A landscape with many valleys, sampled at points; each row gives a point and its height.
A ball rolls from a point to the lowest of its 2 nearest points, and stops where none of them is lower. Distance is the straight distance between rows; heights are no part of it.
Tugam h=244: [-13  -2  -8   8   7  18   5  -4  -2 -10   4  20 -41   0  11   0 -17 -38
  10 -14 -20  10  -5 -21  13   1 -15  13 -33  -3   6 -13  10 -23   1 -11]
mozed h=171: [  2  12 -10  24  -5  19  10   1 -15  -7  -5  31 -30   2   1   2 -24 -30
   9 -10 -17   6   4 -22  14  -4 -32   3 -10  -4  20  -4  -5 -25  16   0]
Gukog h=577: [ -6 -26  -9 -10   5  -6  17 -18 -31   7   5  -9   8 -19  -4  -9  18  24
  13  -9 -21   3  -9   0  14 -33  28  16  -3  15 -19   1  -9  17  15  12]
Sim h=216: [-26   6 -10 -21  29  10   6  15   2 -15  13 -21  21  17   3   1  -3  23
  13 -14   9  14   7 -28   4  10   3   9  -1  -3 -12   0 -29  -4   9   7]
Falav h=479: [  4  16  21   5   7  -3  14  -2  34   0   8 -20  18  -8  -6  16  -7   9
 -16   9   5 -33   4  11 -19   3  -5  -1 -30   7   7   8  37  21 -36 -22]
Bedot h=214: [ -1  -5  12 -17   0 -12 -18  -6 -27  23 -17   1 -16  -5 -16   6  17 -23
 -14  -8 -25  -2  -4  -8   2  -3   5 -43  25  -9   8 -31  -7   2 -13  10]
Guteg h=339: [  8  -5   1  26 -22  11 -13   0   1  15  -6  33 -10 -21 -10  -5 -10 -30
  -8   1 -24  -3   6   4   3   7 -25 -24  20  -1  24  -7 -15 -29  -3 -21]
rit h=594: [ -7 -18  -7   3  -3   1  -4  -9  28   2  21  -4   3 -34  11  -3   3  10
  -2   9   0  -8  -2  25  -8   6  11  17  -5  11 -16  21  20  12 -23 -38]
pufa h=483: [-20  17   6 -14   9 -11 -24  11  13  15   0 -14 -24   8  24  -7  10 -24
 -10  -1  11  11  12  15 -17  41   0 -13  21 -12  13   3  30   9  -5  -3]
visom h=500: [ 14 -18  -2  25 -32   3 -12   2  30   3   5   5  19 -18  -9  -4  12   3
 -12  18  10 -12   5  27  -5   4  -1   6  12   6  -4  23  -6  -1 -27 -27]
mufeg h=35: [-21 -13  -6 -19  22 -10   1  -3 -32  -2  -1 -13 -28   9   7  -9  22  -4
   8 -15 -13  22 -16 -11   3   1  23  -3  -5  -1   0 -19   9   7  22  26]
rur h=766: [ -2   7   7  -5  12  16  12  -1  15 -10  14  -7  20   6  -8   5 -10   6
  -2   3   0 -12 -11 -23 -11 -12  -3   8 -33   7 -19 -14  -5  -5 -15  -6]
Kibe h=625: [-22 -20  -6  -9   2 -12 -12   1  15   2  18 -19  -6 -18  18 -10  13  14
  -2   0  -3  -1   4  26  -6  19  13  21  -7  -3  -5  19  36  26 -27 -18]
pofav h=437: [-17 -13   3 -19   0 -18 -26  10   2  14  -1 -17 -21   3  12  -9  22  -6
 -15   2  -5   8  -3  19 -14  29  16  -4   1 -12   7  -9  29  12 -14   3]
rog h=617: [  3 -20   9  -2  -9   1  -5  18  13  -8   2 -16  25  19 -10   2   2  16
 -18  14  11   0 -22   4 -15   2  13   3 -24 -14 -14  -9   4 -10 -29   0]
nid h=395: [ -5   8   2 -10  -6 -17  -8   3 -36   9 -21 -12 -22  18   1 -10  25  -3
   2  -8  -3   5  11   7   6   0   3 -10  14 -18  13 -14   4  21   8  37]
vabi h=561: [  9  -4  13 -13  13   1  21 -20 -11   0   0 -10  15  -1 -13  14   4  12
  -4   3 -16 -18 -21 -22  -5 -35  14  -2 -30  10 -22 -27  12  11  -7  16]
mes h=469: [  5   5  -3 -11  25  -6  21 -19  -3 -15  -3  -4  -5  15  21   3  -1  21
  14   5  13   9 -19  -2 -10 -12  15   8  -7  16 -13  -8  14  13  30  27]
buze h=618: [ 20   9   8   5 -13  -3   4   1 -34   0 -20   4  18   8 -24   0   8  19
  13  -2  -3  -5   6 -12  16 -27  -1 -11  18  -4  -5  -6 -40  -2   9  23]
Bis h=639: [  6 -21  12  -6  -3  -7  -7  -5  18   5   7 -14  10  -1  -8   9   4   5
 -19   8  -4 -11 -22   7 -19   0  20  -8 -16  -1 -10  -9  18  -6 -22 -12]
sut h=644: [ 14 -31   8   4 -35 -12 -25   5  -7  22 -16   6   1 -13 -19  -9  27 -11
 -17   7 -22  -5  -1  19   0   3   4 -20  27  -8   7  -9  -8  -6 -25  -4]
keki h=399: [ -5 -20  -5 -12  -2 -23 -13  12  -3   5  -2 -20 -11  19  18  -4  12  14
  -8   5  13  11 -14  26 -10  15  28   8   4 -10  -5   0  26  16  -2  13]
lesaz h=474: [-17   8  -3   8  -8   0  -7  14 -33   8 -14  -6 -12   0  -2  -7  11  -9
  10 -21 -13   0  31  -3  33   2 -18  16  14 -14  19   9 -21   9   8  18]
zun h=124: [ 37   5  16   0  -4 -16   5 -14  28  16 -10   8   4   0  -2  14 -15 -14
 -24  23  16 -20   1  27 -30   3   5 -28  17  10  12   4  28  11   2  -7]
vod h=566: [  6  32  17 -10   7  -2 -12   3  15   5 -10   3 -12  13  -1   2  -6 -22
 -16   6  13   0  14   4 -13  22 -14 -33  27 -10  21   1   3  -2   2  -1]
konu h=129: [-24  -4  -3 -24  20  -3   0  14 -17 -12  -8 -21 -34  34  17  -5  13 -16
   3 -14  -4  19  -7  -5   1  17   8   4 -19 -14   9 -16  17  10   2  24]
sisus h=192: [-16 -13 -15  -9  14  10   2  -3  -1 -14  11   4 -32   6  16   0  -7 -16
   7 -11 -13  20 -17 -20   2   7   4  11 -35  -1  -7 -15  10 -15  10  -1]
tigor h=459: [-29   9  -2 -22  19   4   3  -7  -1  -6  10 -21 -15   4   6   4  10 -10
   1 -17 -14 -13  10 -20   6   4  -8   8 -19  -6   5  -2  14  21 -14   1]
nari h=363: [-17  26  -1  -6  27   3  -3 -15  -4   1   2  16 -26 -12   7   4  -7 -20
   5 -17  -5   6   2 -17   8   5 -12 -18  15   6  11  -9   1  -7  24  -4]
zezep h=355: [-18   6 -10  -7  19  -3  -9   4   9 -10  10   5   5 -11  13   4 -11  14
  18  -5  21  23   2  -3   6  22  15  -5  18  10  -6  17 -16 -13  30 -15]
Rap h=680: [-40 -17 -18  -7  15  -1 -13  10  -4  -1  21 -16 -10 -11  17 -12   4   6
  11 -15  -4  19   5  -2  14  24  17  20   3   1   0  15  -7  -4  13 -15]
Kufa h=159: [ 18  14   7  24 -22  16  10   4  22  -7   5  15   5  -2 -14 -11  -5  -7
  -6  10   1 -27  18  10  -5  -7 -34  20 -13   0  11  14   8   9 -19 -13]
med h=237: [ 10  -3  -4  21 -25  17   2   6   5  -2  -3  26 -27   4   2 -11 -17 -28
  -6   7 -15  -1   4   0   3   4 -32   9 -18  -7  16   1   4 -23  -9 -10]
vege h=376: [ 13   0   9   7   0  -8  15  -4  19  -5   4 -13   4  12  14   6 -12  14
 -11  16  14 -12 -23  27 -20  -5   8  19 -35   4  -1   3  54  18 -17   1]
zaluf h=326: [-23 -10  -3 -28  12 -14  -5  17  -9  -2   9 -43   8  20   1  -2  22  20
  -2  -7  -1   4   4   3   2  17  15   6  -3 -16   0   4   9  28 -14  17]
Budu h=173: [-16  -7 -16  -3  12   5  -1  25   3 -16   9 -18  35   7   2  -5  -4  33
  11  -3  19  21   4 -12  11  13   7  15   9  -3 -14  13 -37 -14  10  -6]
lus h=284: [  3  16  11  -8  -8  -6 -13   5 -36  11 -25   7 -25   9 -12   0  15 -29
  -7 -11 -20   0   8  -9   4  -3 -18 -37  28 -16  21 -25  -7  -8  -2  22]
Rusin h=427: [  6   2 -14  20   2   1  16 -21   9  -2   9  21  12 -23  18  -1 -21  20
  23   5  14   3   1   7  10 -22  13  24   9  27 -17  25 -10   1  33  -9]
Suzam h=428: [  3  -5 -19   0  10  -8   5  -4 -10 -11  -1   4  -6   9  23  -5  -4  21
  18   7  21  22 -16   9   1  -6  18  12  10  11  -9   6   1  -1  40  17]
Kov h=283: [ -4  26  11 -12   9  -8   7 -14 -12   8 -15 -11 -18   2   0   6  14 -14
  -8 -10 -10 -28  21  -3   4 -13 -19  -3  -4  -4  17  -6  29  42 -12  20]
gak h=508: [ 20 -18  -4  10 -24 -13  -2 -12 -28   9 -17  18  -9  -3   2 -10  10   9
   6   9  -6   6 -13  18   5 -25  14   3  14   5  -6  -3   3   3  15  18]
kipi h=522: [  3 -29 -13   0 -20 -16 -18   3 -11  11  -6  -7  23 -12  -1 -11  14  22
   7   3   7  11   1  25  12  -1  28   6  27   0 -10  23 -18   4   4  -6]
sobub h=396: [ -6  11  -9  -1  17   8   1   8  28 -18  19  -1  -1   8  15  -3 -18   7
   5   5  23  12  -1  -6  -6  23  -3   9  -4   2  -8   8  -7 -17  11 -17]
Rav h=227: [  9  14   7  16 -22  18  10  -2   7   2  -5  10  -7  -9 -19  -4   4 -19
  -8  -2 -18 -36  26   2  10 -12 -43  14 -17  -1  20   2   2  19 -32  -6]
Rinob h=530: [ -4  -9   2  20 -19  10  -8   5  33  -3  11  -5   6 -24  -9  -5  17  -2
 -11   7  -8 -15  14  11  -3  13 -16  12  -6  -4   1  15   0   6 -40 -32]
mog h=616: [  5 -14   3   1 -20  -3 -26   2  15  14  -5   8   9 -19 -10   1  13 -11
  -9   9  -5   1   7  10   1  20   1 -24  30   2   4   5 -17  -8 -17 -20]
Fak h=552: [-13   5  -4   0  13   6  -3 -14  17   0  21   4  11 -33   4  -1  -8   5
   7  -5   0  -8  12  -8   6   5  -1   0   9  14 -12  20 -14   0  -4 -32]
mosa h=439: [ 25 -15  -5  14 -21  -4  -7 -16  11  11  -2  30  21 -27  -6   6 -11   2
  10  11  10   1  -6  17   1 -15  11  -9  24  21 -12  21 -17 -16  19 -20]
vebag h=383: [ 14  -8  -3  18 -19   2 -11  -7  17  19   0  41 -28 -14   4 -11 -17 -38
 -16  13 -17   0  -5  17 -13  14 -23 -21  17   3  23 -11   8 -22   3 -19]
zir h=431: [-15   9   3  -6  12  15 -14  12  32 -15  13  -6  -6   2   6  -1  -5 -12
 -10  -1  10  11   6  -7  -6  34 -10  -3  -2 -10   6   9  -7 -24 -10 -21]
leso h=467: [ 18  24  -6   6  14   0  21 -26  17  -6  11  23   5 -11   8   3 -23  14
  13   8  19  -9   8   2  -5 -12  -1   5  13  24 -10  22   1  10  29 -10]
rizo h=342: [  6   5  -3   2  -7 -12 -11   0 -36  12 -21  15 -29   7   3  -7  10 -17
   6  -5  -8  21   3   1   2   1   3 -23  23  -9  14 -18   0  -7  20  24]
zut h=710: [ 16   8  18   0  -7  12  26   7 -11 -11  -9  -6   9  26 -19  14  -6  -7
   2   3 -12 -16 -12 -27  -9 -30  -7   6 -48  -5 -15 -29   8   0 -24  18]
zado h=72: [ 27   8  -1  22 -20  13  10   8   4  -8   1  23  32  16 -13  -6 -16  16
   5  16  23   1  -4  -8  -5 -25  -5   9   2   9 -21   2 -29 -22   9   3]
tize h=472: [ 23  30   6  13  -8   3   5  -1   7  13  -7  36 -23   4   3 -11 -13 -36
 -18   5   1   0  16  20 -11  12 -39 -12  27  -6  32   5  15  -1  20   3]
mil h=468: [ 22 -29  -5  11 -35 -10 -13  -8  15   7  -4  12  27 -22  -3   0   3   7
   0  20  15  -1 -14  31  -3 -13  20  -4  22  13 -15  25  -9 -10  -6 -20]
Zag h=366: [ -1 -14   4 -20   7 -19  -5  20   3  -7  -1 -37  19  29   7   1  11  27
 -11   8  19   4 -11  16 -10  16  25   3  -8 -17  -2  -1  23  16 -16  17]
buz h=364: [ -8  18  10  -6  -3  11  -4  10  12 -11  -3 -16  -2  15  -7  -6   8 -12
  -8  -5   3 -10  23  -8   6  15 -30   8  -7 -20  11   9  -3   5 -24  -1]
peza h=788: [  1  -1  -3  -4   5  19  25  18  -3 -16   4  -6  25  25   0   1  -8  16
  13   0   6   2  -4 -25  -3 -18  -7  26 -37   0 -25 -16 -11  -4  -3  15]
bola h=97: [ 16  21  -5  34 -20  20  15   3  24 -10   8  20   7   0   0 -15 -16   4
   7   8  15 -17  27  12   8  -9 -31  43  -8   6   7  30  -7   5  -2 -13]
kapuf h=202: [ 11 -11  -8   8  -9   7   8  -2   0  -8   1  13  -5   9   5  -3 -13   5
   1  10   0   8 -17  -5  -5 -12   1  16 -21   3 -12 -11  -3 -22   4   3]
guk h=504: [-12 -24 -14  23  -1  -3   1  -1 -39  -1  -3  15 -32 -16  12  -6  -2 -12
  15 -14 -25  27 -12 -11  18  -6  16   7  -8   3   2 -11  -7 -23  32   9]
lem h=17: [  8  14   2   9  -4  19   9   8   0  -7   2  15  37   0 -20   7 -14  18
  11   3   4  -1   3 -26   6 -21  -6   2  -6   8 -20  -5 -46 -22   9  -2]
Pilo h=306: [ -8  27   1   3   1  19   7   2   5  -8   2   7 -12   5  -1  -5  -2 -25
   2  -9  -5 -18  28  -9  14   2 -37  18 -14  -4  20   7  -2   8 -15  -5]
ruvi h=300: [ 14   6   4  -4   0 -13  -1 -15   9  11  -4   9 -24   7  14  -2  -4 -11
 -11   8   8  -3  -8  20 -21   5   9  -9   1   2   3  -7  36  15   9   7]
libed h=441: [ 18   3  -8  18  -9 -14  -9 -17 -16  18 -16  34 -22 -16  10  -1  -5 -11
  11   2   2  15  -3  16   3  -3   6 -18  36  10   9   2   3  -1  40  10]
biza h=499: [  5 -38 -11  -3 -18  -6 -13   9  -4   2  10  -6  35  -7 -10  -4  12  24
  -2   8   9  11 -19  12   0  -6  30   8   8   3 -22  12 -20 -14  -4 -11]
Zikel h=145: [ 22  31  14  -7   8 -14  10 -25  -7   9 -16  -4  -8   4  -1   7   5  -7
 -11   2   1 -27  17   8  -7 -16  -7 -22  17   3  11  -4  20  37   9  20]
muneb h=544: [ -7 -15  -6  12 -19  -9 -12  -1 -25  13  -7   0  17 -23  -1  -7   8  13
  13  -7  -8   2  12   8  28  -9  15  11  28   7   0  17 -32   6  20   1]
tida h=292: [ 29 -11   4  24 -35  10   1  13   7  -3  -5  24 -25  19  -2 -10 -10 -31
 -19  16 -10  -6  -9  13 -20   1 -26   4 -21 -16  15  -8  23 -15 -29  -2]
zof h=587: [ -8  -6  -4   3  -1  -1 -20 -10  15  10   7  10   6 -37  -5   8   1 -11
   2  -4  -7   2  13   2   7  20   2 -20  31  13   4  17 -21 -11   5 -36]
gozas h=596: [-15 -13   8 -13   3   3 -13  29  18 -12  12 -35  23  22 -10   9  10   9
 -21   0   9   6  -6  -7 -11  29   9  -1 -19 -23  -4  -4  -2 -14 -34  -4]
ruba h=528: [-16  34   4 -18  24   2 -13   8  19   4   4  -2 -25   5  18   3  -7 -26
  -6  -3  20  14  11   5 -10  41  -9 -24  26  -6  17   7  12  -4   6 -10]
tas h=219: [ 19  12  15  -4  13 -14   1  -7  35  13  -4  -2 -14   8  12  12 -12 -18
 -26  14  17 -10  -6  20 -32  25   2 -22   5   1  15  -1  45   6   3  -8]
mun h=15: [ 37  25  17  -8   1 -15  13 -22  10  13 -14   7   3   8  -8  11  -7  -7
 -13  12  15 -21   8  13 -21  -6  -1 -31  23  12  10   6  14  21  16   9]
tiduz h=476: [ 11 -15 -15  13 -11 -10  -5 -16 -26   5 -11  24 -30  -7  15 -11   0  -3
  10   6   0  28 -21  15   1  -9  17   0  13  11  -2 -10  12 -10  33  16]
bisa h=160: [ -5  22   2   0  12  10  -4   3  18  -9   6   6  30 -18 -15  15 -16   9
  14  -9  19   3  19 -18   8   9  -9 -18  30   9  -3  19 -40 -17  15 -21]
noneb h=551: [-20 -26 -13 -16   4  -6   4   4 -31   5   5 -20  -4  -2  -7 -10  21  10
   3 -16 -22   2  -2  -7  17 -11  13  18 -17  -3  -8  -3  -2  16  -4  10]
dipo h=521: [  9  35   6   8  -6  10  -5  16  16  10 -11  14 -14  12  -1 -11 -10 -30
 -16   3   7   3  27  13  -7  27 -43 -13  30 -16  31  10  -4  -7   3  -3]
lup h=614: [ -3  12  13 -12  25  -4  19 -26   5   3   3 -14   2  -4  -5  19  -1   0
 -10  -1 -11 -29  -7 -15  -7 -24   0  -7 -28  13  -2 -19  28  22 -13   3]
Deri h=29: [ 10  19  -6  22  -4  16  14   0  25 -13  17  15  22  -6   0  -3 -21  10
  14  10  21  -5  15  -3   2  -4 -14  25   4  14  -8  23 -17 -13   9 -22]
kase h=513: [-12 -13  -2 -12  -6   0  -3   5 -13   0   0 -11 -17   9   2  -6  13  -5
   1  -7 -16   0  -1   1  11   5  -2  17 -21 -12   4  -6  13  10 -22   4]
Rufi h=116: [  4  -1  20 -20  -4 -22 -21  -3 -12  24 -21 -18   1   7  -9   7  23 -12
 -19   2  -9  -7   1  10  -7  14  13 -39  23 -11  15 -13  13  14 -12  11]
maked h=510: [ 11  13  -3   8   5   2  11 -22  27   0  14  21  -1 -21   3   3 -14  -7
   1   7   4 -21  10   6  -7  -3  -9  -2  10  19  -1  19   5   6   6 -29]
Fem h=402: [ 28  -6  -3   1 -17 -14 -10 -15   3  14  -8  27  -1 -13   1   3  -5  -7
   5  11  10   4  -5  22  -6   0   6 -23  36  14   0  12  -5  -3  22  -7]
Funi h=654: [-30  -9 -14 -17  13 -12  -7  -2  -3   8  20 -18 -15 -19  21 -13   9  13
   9 -11  -7   3  11   9   9  19  12  19   1   4  -4  17  15  23  -2 -12]
Mep h=207: [-18 -13   4 -26  24 -11   2   5  -4  -4   6 -28  -8  22   8   8   7   1
  -8  -8  -6   7 -21 -15  -7  14  23  -6 -26  -8  -5 -21  15   0  -3  14]
gado h=737: [ 15  18  19  -1   8  15  23  11  14 -11  -4  -7  19  33 -14  18 -18  -5
 -10  10   7 -15  -8 -29 -16 -12 -14  -3 -42  -4  -8 -26   7 -11 -16  10]
gam h=264: [-28  10  -5 -14  30  16  -4  14 -12 -14   9  -4   7   3  -5   6  -4   6
  15 -24   2  20   3 -33  16  11  -4  -7   5  -5   0  -8 -36 -23  19   0]
Zuneg h=466: [  0  -2  -8  18   1   1   0 -18 -24   3  -3  27 -25 -20   2   1 -12 -14
  12  -8 -23   8 -13 -15  16 -16   0 -12   5  10   6 -14  -6 -17  25   1]
kati h=767: [ 10  15  20  -2   7   0  16   3  14  -7  -5 -27  23  28  -8  17  -6  13
 -11   8   9 -17  -7  -4 -13  -7  -1   5 -36   0  -1 -10  25   8 -23  12]
mige h=260: [ 17 -23  -5   7  -6   3  16 -18 -22  -5  -1  17 -16  -5   7  -3  -1   5
   9   5 -15  11 -35  -5  -4 -37  16   9 -24   8 -25 -22   8 -17  14  15]
Sele h=424: [  9  14  -7  16  -3   4  -6  -7  15  11   2  38 -28 -10   9  -7 -20 -27
  -5   4  -3   7   6  10  -5  14 -21  -6  15   8  25   4   7 -11  22 -13]
lagak h=205: [ -3   2  16 -15  -8 -10 -16   3  -5  14 -10 -28  16   2 -19   6  24   2
 -19  -2  -8 -20  12   4  -1  11   2 -21   9 -15   7  -4   0  18 -31   2]
vup h=324: [ -1 -19   1  -7  -7  -3  13   5   4  -7   6 -13   9  10   9  -1   0  20
  -1   5   3  -4 -28  16 -12 -16  12  29 -45  -3 -12  -5  33  10 -21   5]
Bidav h=420: [  5  18   2   7   8   4  -1 -21  -9   8  -4  33 -17 -16 -11   8 -12 -24
   1  -9 -16  -3   2 -16   9 -11 -21 -31  24   8  16 -12 -13 -17  24  -3]
bof h=512: [-16 -11  -5  21 -17  -4  -5  -3 -39  17  -9   2  -9 -24   3  -7  11  -1
  12 -15 -22  -3  20   2  38 -12   2  16  17  -2  13   8 -20  16  11   9]
Zuzil h=438: [-10  17   0  -6   0  -9  -7  14 -24   4 -16  -7 -12  16   2 -13  13   0
   9 -10  11   7  24   4  18  11  -9   0  25 -16  15   7 -15  13  12  23]
lig h=121: [-16  -7  -5 -12  19  -6  -5 -12  -7   0   6   5 -32  -1  15  -6   6  -8
   6  -5  -9  12 -17  -5  -2   6  12  -5  -9   5  -2 -12  18  -1  12   4]
zimel h=808: [ -6 -12 -13 -11   5   4  26  21 -28 -18  -4 -21  12  30   2  -5   7  19
  21  -9   2  14  -8 -19   4 -16   8  27 -27  -6 -17 -11 -14   9   9  32]
Gonis h=154: [ 16 -10  -8  27 -22  16   2   9  21 -12   9  20  10   5  -2 -10 -12   3
  -4  15   9  -5 -10  10  -4 -11 -13  24 -21   4  -9   6  -3 -19 -13 -14]
tufi h=421: [-24  24   6 -17  14  24  -9  16  15 -11   1 -13 -17  14   2  -1   1 -28
  -8 -11   4   6  17 -15   8  32 -29  -9  -5 -21  19   3  -5 -15 -22 -10]
veb h=391: [ -6  -5 -12   4  13  -6   3 -10  -6  -2   5   9   4 -16  19  -1  -9  22
  21  -2  13  12   1   4  14  -2  16  11  19  13 -12  19 -14  -1  31  -3]
savo h=562: [ -6 -15   3   0  -1   3 -14  -6  32   5  13  -4  -3 -30   1   1   6  -9
 -16   7  -9 -10   1  10 -12  23   0  -3  -2   4  -1   8  13   0 -31 -37]
pib h=794: [  5  10   4  -8   6  -3  19   2   0 -13  -3 -17  13  27   9   0   3  21
   7   5  14 -13   0  -1  -4 -11   1  21 -20  -4  -8   0  10  24  -4  26]
ruko h=568: [-24   0  13 -16  18   2  -6  12  24  -8  13 -37  14   5  -6   8   9   4
 -19  -1  -3  -5   6  -4  -9  28   2  -4 -18 -13   4   5  16   5 -39 -18]
lomo h=356: [ 16  -6   5  -4  -6 -13 -11 -18   4  17  -9  14  -9  -8   0  -1   3  -9
  -9  11  -6  -6  -8  14 -10  -1   6 -19  15   8   0 -10   8   5   4   0]
galaz h=296: [  3   2   2  18 -17   8 -20  14  -4   8 -10  25 -20   1  -3  -7  -6 -27
  -4   2  -5  15   7   2   8  20 -27 -17  24 -16  26   0 -17 -32   3  -5]
raf h=681: [ 11  10  11  -1 -12   4  22  -2 -23  -2 -14  -4   3  17 -25   7   8  -4
   4  -9 -14 -20   7 -21   5 -38 -14   8 -27  -5  -6 -17   1  15 -23  22]
gil h=647: [ 21  12  12   1 -14  -6  11 -15 -30   5 -20  -1  12   4 -22  -3  14  13
   4   1  -9 -26  10  -4   8 -36  -6  -1   1  -1  -3  -9 -12  22  -9  25]
guzon h=816: [ -2  -8 -15 -11   4  -3  21   6 -13  -8   0 -20  22  14   7  -9   6  38
  20  -1  14   5  -3   1   1 -21  13  29  -9   4 -19   6  -9  21  12  26]
Kido h=536: [ -5 -24 -15  13   3   5   8   8 -34  -7   0   9  -6  -4   0   1  -8  11
  18 -13  -9  29 -26 -18  11 -13  19   3 -14   4 -14 -16 -24 -28  35  14]
radun h=386: [-20  15  11 -20   7   2   3   4 -16  -7 -13 -23 -11  22  -5   8  16 -21
  -8 -17 -13 -15  17 -11   8  -6 -16   1 -23 -20  16 -11  21  29 -29  16]
revi h=661: [ -4  -5   7 -15  17  -8   4 -24  12   9  10 -14   3 -14   3  14  -3   6
 -12   6  -9 -16 -22  -1 -11  -9  23 -13 -17  15 -12 -11  25  16 -11  -9]
pof h=564: [-19 -19 -17   0  13   4   4  17 -40  -6   5  -8  13  -5 -12   4   0  16
  17 -26 -12  26  -6 -25  20 -10  18   3   3  -1  -8  -9 -45 -16  34  13]
Vabu h=275: [-18   1   8 -28  15 -14  -7  -2 -12   5   3 -36  16   1  -9   4  20  16
  -5 -10  -6 -12  15  -5   6  12  14  -9  15 -11   4   6  -2  28 -16   9]
mugap h=114: [ 26  -9 -10  27 -22  10   5   9  22 -10  10  20  33   5  -3  -9 -15  19
  -2  25  27   0 -18  13 -12 -26   4  20  -6   9 -24   9  -9 -23  -4 -10]
suz h=133: [-12   0 -12   9   5  22  -2  37  20 -23  15 -13  32  16   2  -5  -3  17
   4   3  24  17   9 -16   5  15  -8  25 -10 -12 -14  14 -32 -24  -8  -7]
pef h=269: [ -8 -27   1 -21  10  -6  17   1 -11  -6   5 -25   4  17   6   5   8  17
   1  -3  -7  10 -33  -3  -9 -11  27  13 -35  -1 -17 -20  22  11  -6  23]
nura h=675: [ 18 -35   5   1 -36 -12 -10 -12 -13  25 -10   3   2 -19  -9  -6  21   2
 -14  12 -23 -11 -18  30   0 -18  13  -5   6  -1  -1  -8  13  13 -30   0]
Nizaf h=311: [-28  16  -9  -3  31   4  -9   2  -3  -7   6   7 -11  -7   9   5 -12  -6
  19 -21   8  20   5 -19  15  16  -3  -9  15   0   6  -1 -15 -15  29  -4]
Mufa h=217: [-10   5  -6  18  -6   7 -25  16  16  -7   3  10  23 -24  -7  11 -12   0
  12  -5  15  21  13  -4  11  29  -3 -16  37  -1   9  26 -42 -30  17 -24]
diru h=94: [ 17  16  -4   5   4   6   6   0  23 -11   7  14  34  -3  -5   9 -18  18
  13   7  32   0   7  -7  -5  -1  -3  -3  22  14 -13  21 -29 -14  17 -14]
guza h=540: [ 12 -23   0  -3 -12  -6   4 -11 -14   6  -3  -2  12  -5  -7  -5  10  21
   4   8  -7  -4 -18  13  -1 -32  25   8  -5   5 -21  -5   0   5   1  10]
vimur h=529: [-11  11  14  -6  20  -9   1   0  31  -2  11 -37  16 -11  -2  22   0  13
 -13   0   6 -19  19   4 -10  26   9 -12  -7   1   3  17  28  25 -43 -22]
Bomi h=518: [  3   2   2 -13  22   2  16 -22 -16 -10   0  -6   0   4  -3   6   1  10
  11  -2  -3   1 -16 -27  -4 -30  10  -5 -14  12 -16 -20  -3   7  15  22]
makis h=85: [ -9  14  -4   7   6  28   7  29   6 -20   7  -1  32  13 -10   2 -11  11
   9  -5   8   8  13 -32   8   6 -20  13  -9  -8  -9  -1 -47 -29   1  -1]
kib h=259: [ -2  -6  -7  27 -22   5 -23  19   1   0 -10  23  -1  -8  -3   1 -14  -6
   2  -1   7  21   4   6  12  18  -9 -11  30 -10  19  12 -26 -33  20  -9]
domip h=429: [ 18  10  17   7   5  -5  24 -13  28   1   9  -5  19  -3   0  12 -16  16
  -8  18  11 -27 -10  20 -20 -20   0   5 -28  19  -8   5  39  21 -15 -10]
Fil h=590: [ -3   2  -7   4   5   4   9   1 -38  -6  -6   3  10  -4 -17   7   2  12
  15 -17 -12  10   6 -32  16 -22   3  -6   7  -1  -4 -12 -39 -11  22  17]

Where does a ball stop that starts at each point below?
muneb => Rufi
peza => lem
Bis => mufeg
vod => Deri
ruba => Rufi

Call two points neighbours if one is among the 2 nearest of the other. Go from one point of each pair to the other, from neighbour to neighbour, staying as low as possible. Name the highest point that can't be avoided.
Deri / Rufi => muneb
Deri / mun => guza
mozed / mufeg => Tugam
